A landscape with many peaks, sampled at points; each row gives a point and its height.
A climber steps from a point to the highest of its 2 nearest points, and stops where none of them is higher. Distance is the straight distance between rows; heights are no part of it.
K_140: [118 130 139 132  92 109 112 108 115 169 156 111 119 133  68  95 162 116
 124  99 105]  height 412
K_535: [146 203 169 152 155  70  95 127 118 197 154 127  90  98 118 145 147 136
 119 127 145]  height 351
K_969: [122 177 117 129 167 116  86 180 133 129 120 128 123 156 131 193 133 185
 112  70 132]  height 355
K_849: [102  95  84 132 109 139 181  82 134 111 130  94  72  87 154 149 116 150
 146 158 117]  height 580
K_241: [108  98  90 104 165 145 134 102 110  64 119 112 129 114 165 144  88 165
 155 131 107]  height 509
K_316: [109 146 143 119 120 149  61 184 157 103 121 106 147 146 113 101 159 143
 154  76  54]  height 425
K_738: [105  66  52 156 129 131 131  77  79 154 156 149 113 120 152 121 122 156
 159 119  96]  height 443
K_74: [111  96  78 124 113  86 126  71  59  99  90  83  79 118  87  90  84 108
 157 143 131]  height 340
K_491: [178 115 142 140 153 130 107 141 113 145 115 217 210 159 163 100 126  89
 111 141 156]  height 572
K_272: [158 101 103  99 127 148 111 134 124  83  95 150 214 154 143  77 114  67
  88 140 156]  height 364
K_820: [125  87 128 149 148 177  91 160 131 103 138 184 170 165 178 125 132 150
 156 102  86]  height 136
K_719: [137 134  75 123 140  95  99 100 112  83 116  92 140 110 132 104 129 116
 158 118 112]  height 437
K_906: [154 132 135  98 159 114 118  84 115 142 134  96 156 119  74 120 123 129
 147 107 120]  height 255
K_128: [145 159 154 120 126 142 126 164 167 122 116 123 165 145 128 135 155 116
  86 132 148]  height 586
K_921: [120  78 175 124 145 176 166  93 101 136 152 170 118 132 152 123  81 151
 158 156 126]  height 223
K_470: [155 133  54 140 105 122 164 100 152 167 129 132 145  86 153 121 162 101
  87 163 147]  height 662
K_80: [127 162 113 118 129 132 126 163 174  83 110 100 155 126 150 146 154 123
  98 126 135]  height 677
K_791: [121  78 114 129 134 186 109 144 123  65 130 167 179 164 209 105 119 126
 128 133 102]  height 248
K_138: [138 162 117 110 168  69 100  90  99 136 132  88 119 107  80 122 119 131
 144 107 122]  height 218
K_933: [ 97 163 178 116 144 117  93 188 129  95 120 117  96 153 101 164 115 147
 144 103 129]  height 369
K_49: [114 121  81 134 118 129 161 147 138 108 123 157 131 123 174 164 120 117
  86 171 167]  height 384
K_222: [100 112  95 129 115 111  78 116  98 126 136 101 128 150  78  83 149 131
 152  57  80]  height 333
K_620: [127 103 165 161 109 148 111 162 123  96 139 190 141 159 183  97 137  97
 142 143 111]  height 367
K_307: [148  84  73 126 115 169 146 125 111  71 101 163 134 127 227  94 100  87
 104 203 146]  height 442
K_218: [123 102 108 119 192 153 128 106 124 111 130 141 140 126 140 172  89 189
 160 109 113]  height 656
K_453: [ 80  93 115  99 124 146 164 115 114  75 119 103 106 135 131 143  92 159
 132 130 131]  height 411
K_61: [141 154  36 156  98  93 158 106 142 198 135 133 133  82 146 134 186 126
  73 131 145]  height 722
K_109: [119 135 184 150 126 152 124 175 155 130 146 159 102 140 143 150 138 134
 153 137 105]  height 262
K_727: [171 130  93 108 123 142 131 142 164  98  94 126 197 127 162  84 145  65
  84 154 152]  height 421
K_309: [129 192 131 115 118  65 117 129 116 145 122  86 120 109  90 126 144 105
  68 124 168]  height 157
K_20: [155 117 104 126 148 108 114 149  93 110 109 190 188 149 145 120  97  91
  96 146 171]  height 492
K_478: [171 101 159  91 188 154 122 104 114 105 112 145 196 147 116 122  79 130
 148 126 145]  height 238
K_509: [104 110  85 153  73 154 142 132 156 133 140 103 118 125 142 112 183 139
 121 109  80]  height 543
K_524: [173 141 152 132 107 125 149 104 162 122 123 108 117  99 139  86 146  56
 133 193 142]  height 480
K_332: [100 161 143 148 116 142  79 229 148 134 115 156 138 165 157 148 172 156
 121  74  94]  height 390
K_617: [127 109  85 137 182 130  96 125 112 109 129 151 158 142 158 152 110 168
 157  89 106]  height 521
K_649: [120 141 178 152  93 138 173 128 145 209 168 153  86 112  99 150 142 135
 127 153 156]  height 285
K_836: [ 99 142 170  95 119 140 134 163 144  92 120  84 116 147  71 149 121 143
 122 109 132]  height 324
K_86: [ 81  94 196 126 115 174 128 180 126 144 144 164 106 170  87 147 101 158
 148 105 100]  height 259
K_737: [152 177 164 133 155  83  86 141  96 203 132 154 124 143 103 157 119 154
  81  96 176]  height 407
K_310: [102 161  83 153 130  50 117 108  77 208 154 154  84 115 101 143 133 133
 115 119 156]  height 519
K_354: [173 123  47 129 130 145 135 124 165 106  95 137 192  99 208  99 155  81
  94 158 135]  height 501
K_593: [114 119 152 109  90 153 153 128 155  67 109  70 105 131 113 108 133  93
 120 154 131]  height 616
K_556: [116  84  94 148 113 145 132  90 106 208 170 148 141 136  90 114 150 155
 131  83  96]  height 339
K_499: [101 176 137 142 143  91  97 185 128 113 125 137 110 152 131 168 137 145
 119 100 136]  height 424
K_532: [185 122  40 139 110 114 149 111 138 133 105 132 147  77 182  89 148  80
 111 179 133]  height 593
K_683: [127 165 132  94 148 135 129 127 170  97 120  44 122 106  93 151 137 162
 134 107 104]  height 245
K_502: [118 164 106 134  96  81 141 114 102 218 148 128 122 121  75 135 148 127
  60 120 176]  height 476
K_213: [133 115  62 154  74 131 139 109 141 145 120  99 146 115 147  88 188  99
 107 115 102]  height 486
K_107: [128 140  98 141 114 100 116 123 142  94 121  96 115 111 148 117 148 106
 146 132 113]  height 505
K_702: [115 118  77 127  93 108 111  93 110 167 141  82 131 132  70  92 163 134
 125  72  85]  height 376
K_136: [146  70  87  89 111 158 128 109  88  80  98 135 187 164 122  60  91  70
  82 151 150]  height 319
K_854: [105  66  56 160  96 132 129  92  84 177 152 160 143 137 130 105 155 140
 125  88  98]  height 382
K_195: [184 132 205 115 150 157 124 135 158 115 122 150 175 144 133 107 125  85
 131 156 148]  height 581
K_589: [113 127 174 102 139 111 194 124 111 122 108 159 103 116 123 163  55 124
 119 182 208]  height 378
K_960: [ 81 104 133 115  70 178 155 142 161  87 122  62  90 134 107 121 144 127
 125 130  93]  height 681
K_48: [102 122 176 135 122 108 107 159 101  67 127 147  95 153 138 125 102 100
 164 144 133]  height 479
K_263: [132 166 184 144 145 134 137 178 167 142 133 143  97 134 139 191 130 155
 134 140 145]  height 217
K_944: [142  95 107 119 136 138 139  72 121 170 151 119 156 121  87 119 133 146
 132 101 113]  height 296
K_612: [112  80 157  99 130 180 177  84 134 130 140 104 110 109 107 123 103 167
 158 132 104]  height 318
K_114: [ 98  99  67 151 123 117 151  81 100 138 146 120  82  99 138 140 116 147
 157 134 107]  height 511
K_351: [105 119 172 117 138 142 154 147 113 137 133 165 119 161  91 181  87 160
 119 124 172]  height 314
K_935: [101  82 118 120  97 156  84 132 110  96 136 105 141 166  90  73 137 128
 149  76  70]  height 312
K_233: [123 113 167  98 100 123 140 102 117  55  91  77 106 141  90  82  98  84
 148 155 140]  height 563
K_242: [ 79  87 109 128  72 185 145 145 153 129 144  86  93 130 105 124 153 157
 135 114  62]  height 615
K_356: [168 173 138 132 119 135 137 137 189 140 123 104 155 107 150 115 179  86
  92 148 142]  height 510
K_139: [125 161 163 141 126  99 135 120 126 182 153 134  86 109 101 148 140 127
 139 132 138]  height 313
K_695: [151 110 135 153 165 154 128 134 135 152 145 192 146 136 172 163 117 159
 153 130 129]  height 88
K_700: [135 161 124 125 159 121 105 114 130 212 151 107 117 121  86 165 143 193
 115  77 119]  height 317
K_874: [172 121 165 122 148 141 103 143 133 114 123 174 197 156 149  99 127  92
 129 134 138]  height 655
K_775: [134 167 165 139 138 114 107 150 123 214 154 142 112 148  92 161 145 164
  95  92 140]  height 368
K_177: [155 186 140 141 118  98 126 125 163 159 138  98 132  96 133 125 179 111
 104 134 128]  height 455
K_155: [124  82 189 104 161 185 159  93 122 126 140 135 121 128 137 121  85 174
 184 127  97]  height 270
K_536: [120 157 116 119 143 143  89 176 168  88 119 100 158 144 126 141 156 156
 127  82 103]  height 541
K_118: [134 190 123 108 146  63 105 117 122 122 119  68 122 106  94 129 130 115
 112 120 136]  height 184
K_715: [148 163 196 103 187  84 105 122 111  90 110 110 120 129 106 131  82 121
 181 125 148]  height 158
K_766: [134 121 176 158  99 169 156 131 166 204 173 161 113 113 115 132 164 134
 141 138 111]  height 253
K_291: [124 108  53 125 118  84 101  85  74 105 112  86 121 122 101  93 110 117
 141 109 110]  height 377
K_676: [112 145  49 161 138  71 138  98 102 193 157 148  93  86 135 166 133 155
 130 131 142]  height 576
K_522: [139 123 171  96 183 120 104 125  97  65 106 132 155 144 119 128  70 129
 165 127 146]  height 191
K_497: [110 165 147 153 115 111 102 195 137 127 125 156 125 156 152 144 168 121
 104 112 132]  height 489
K_733: [132 187 125 141 135  60 115 145  90 194 133 149 124 128 109 150 132 131
  58 113 188]  height 441
K_893: [175 106  45 135 115 138 155 121 123  99  94 148 129  88 206  92 115  77
 103 212 141]  height 523
K_237: [146 134 187  92 128 111 189 111 127 120  99 138 116 109 104 119  73  81
 114 197 200]  height 408
K_713: [109 145 115 149  97 100 125 117 107 211 160 132 117 128  75 123 159 138
  90  97 127]  height 448
K_711: [155 138 102 116 191 129  68 125 131 100 120 119 183 138 132 132 121 163
 155  72 105]  height 391
K_927: [126 117 173 160 116 110 117 146 107  84 131 170  98 140 174 106 118  80
 169 171 130]  height 432
K_562: [141 210 163 157 123  82 105 141 150 187 150 107  94  81 142 134 179 130
 104 127 114]  height 400
K_720: [126 116 169 138 103 151 116 154 144 112 142 148 126 140 137 109 148 107
 149 131 101]  height 308
K_7: [120  98  79 137 105 143 167  95 127  96 107 109  86  96 190 124 110 118
 133 191 131]  height 657
K_26: [144 141 127 105 153 154 138 103 162 180 140  77 124 111  69 161 136 194
 133  89 103]  height 268
K_170: [107 115 142 133  87 143  78 164 135 112 132 116 140 158 105  68 167 115
 154  82  62]  height 358
K_833: [112 125 199 114 102 110 121 144 107  72 110 116  98 155  95  99 100  81
 154 141 143]  height 522
K_65: [169 137 199 127 112 147 138 130 167 142 140 140 144 130 127  91 148  66
 129 170 141]  height 528
K_519: [143 125 162 106 112 123 169 102 136 110 112 110 110 102 123 113 103  80
 129 187 167]  height 438
K_692: [158 119 154 128 175 167 157 119 157 154 133 162 131 119 152 186  96 175
 140 148 157]  height 137
K_151: [135 129  79 158 101 107 144 112 144 113 122 109 101  85 174 129 153 103
 138 175 120]  height 574
K_968: [ 97 104 211 107 137 160 148 148 120 150 130 154  98 162  77 159  80 168
 149 114 141]  height 288
K_990: [ 86  90 191 124  88 168 130 156 127 114 141 147 111 162  97 112 125 122
 139 129 105]  height 266
K_739: [185 137 144  94 189 142  86 121 140  99 110 111 200 149 108 118 116 135
 138 101 130]  height 299
K_400: [145 119 118 161 159 160 100 160 137 154 132 192 165 151 182 157 148 171
 138  92 105]  height 44
K_995: [ 96  90 131 102 119 101 168  63  83 108  98  83  81 114  89 100  66 133
 161 134 139]  height 329
K_212: [ 97 111 145 121 121 134 179 130 114 116 125 152 106 132 126 168  81 138
 112 159 177]  height 348
K_847: [102 136 113 142 136 148 171 162 159 109 131 146 109 119 178 209 123 153
  98 152 161]  height 465
K_180: [120 148  62 170 103  96 140 119 127 184 150 150 112 102 160 146 172 137
 113 129 131]  height 653
K_68: [106 156 122 140 121 138 141 181 179  82 119 119 119 129 166 181 140 141
 108 136 134]  height 569
K_785: [ 95  97 147 111 121 132 166  88 109 116 126  97  91 120  92 124  93 138
 158 128 125]  height 359
K_73: [163 181 182 101 171  73 124 116 118 108 108 111 128 110  96 130  94 100
 148 160 164]  height 135
K_184: [ 91 142 141  90 133 134 155 128 153  99 116  50  89 116  74 159 116 164
 151 106 105]  height 284
K_261: [130 137  92 164 123  91 114 110 114 180 147 146 125 110 147 118 172 125
 139 102 105]  height 573
K_415: [174 159 169 129 163 138 131 136 158 166 136 137 136 116 130 168 124 155
 134 133 150]  height 177
K_445: [115  72  83 136 104 173 122 137 108  62 113 172 143 162 231  98 120 111
 112 163 120]  height 350

For each start below, name the point where the climber stops.
K_73: K_7
K_990: K_960
K_766: K_80
K_695: K_960
K_400: K_61
K_715: K_218
K_968: K_874
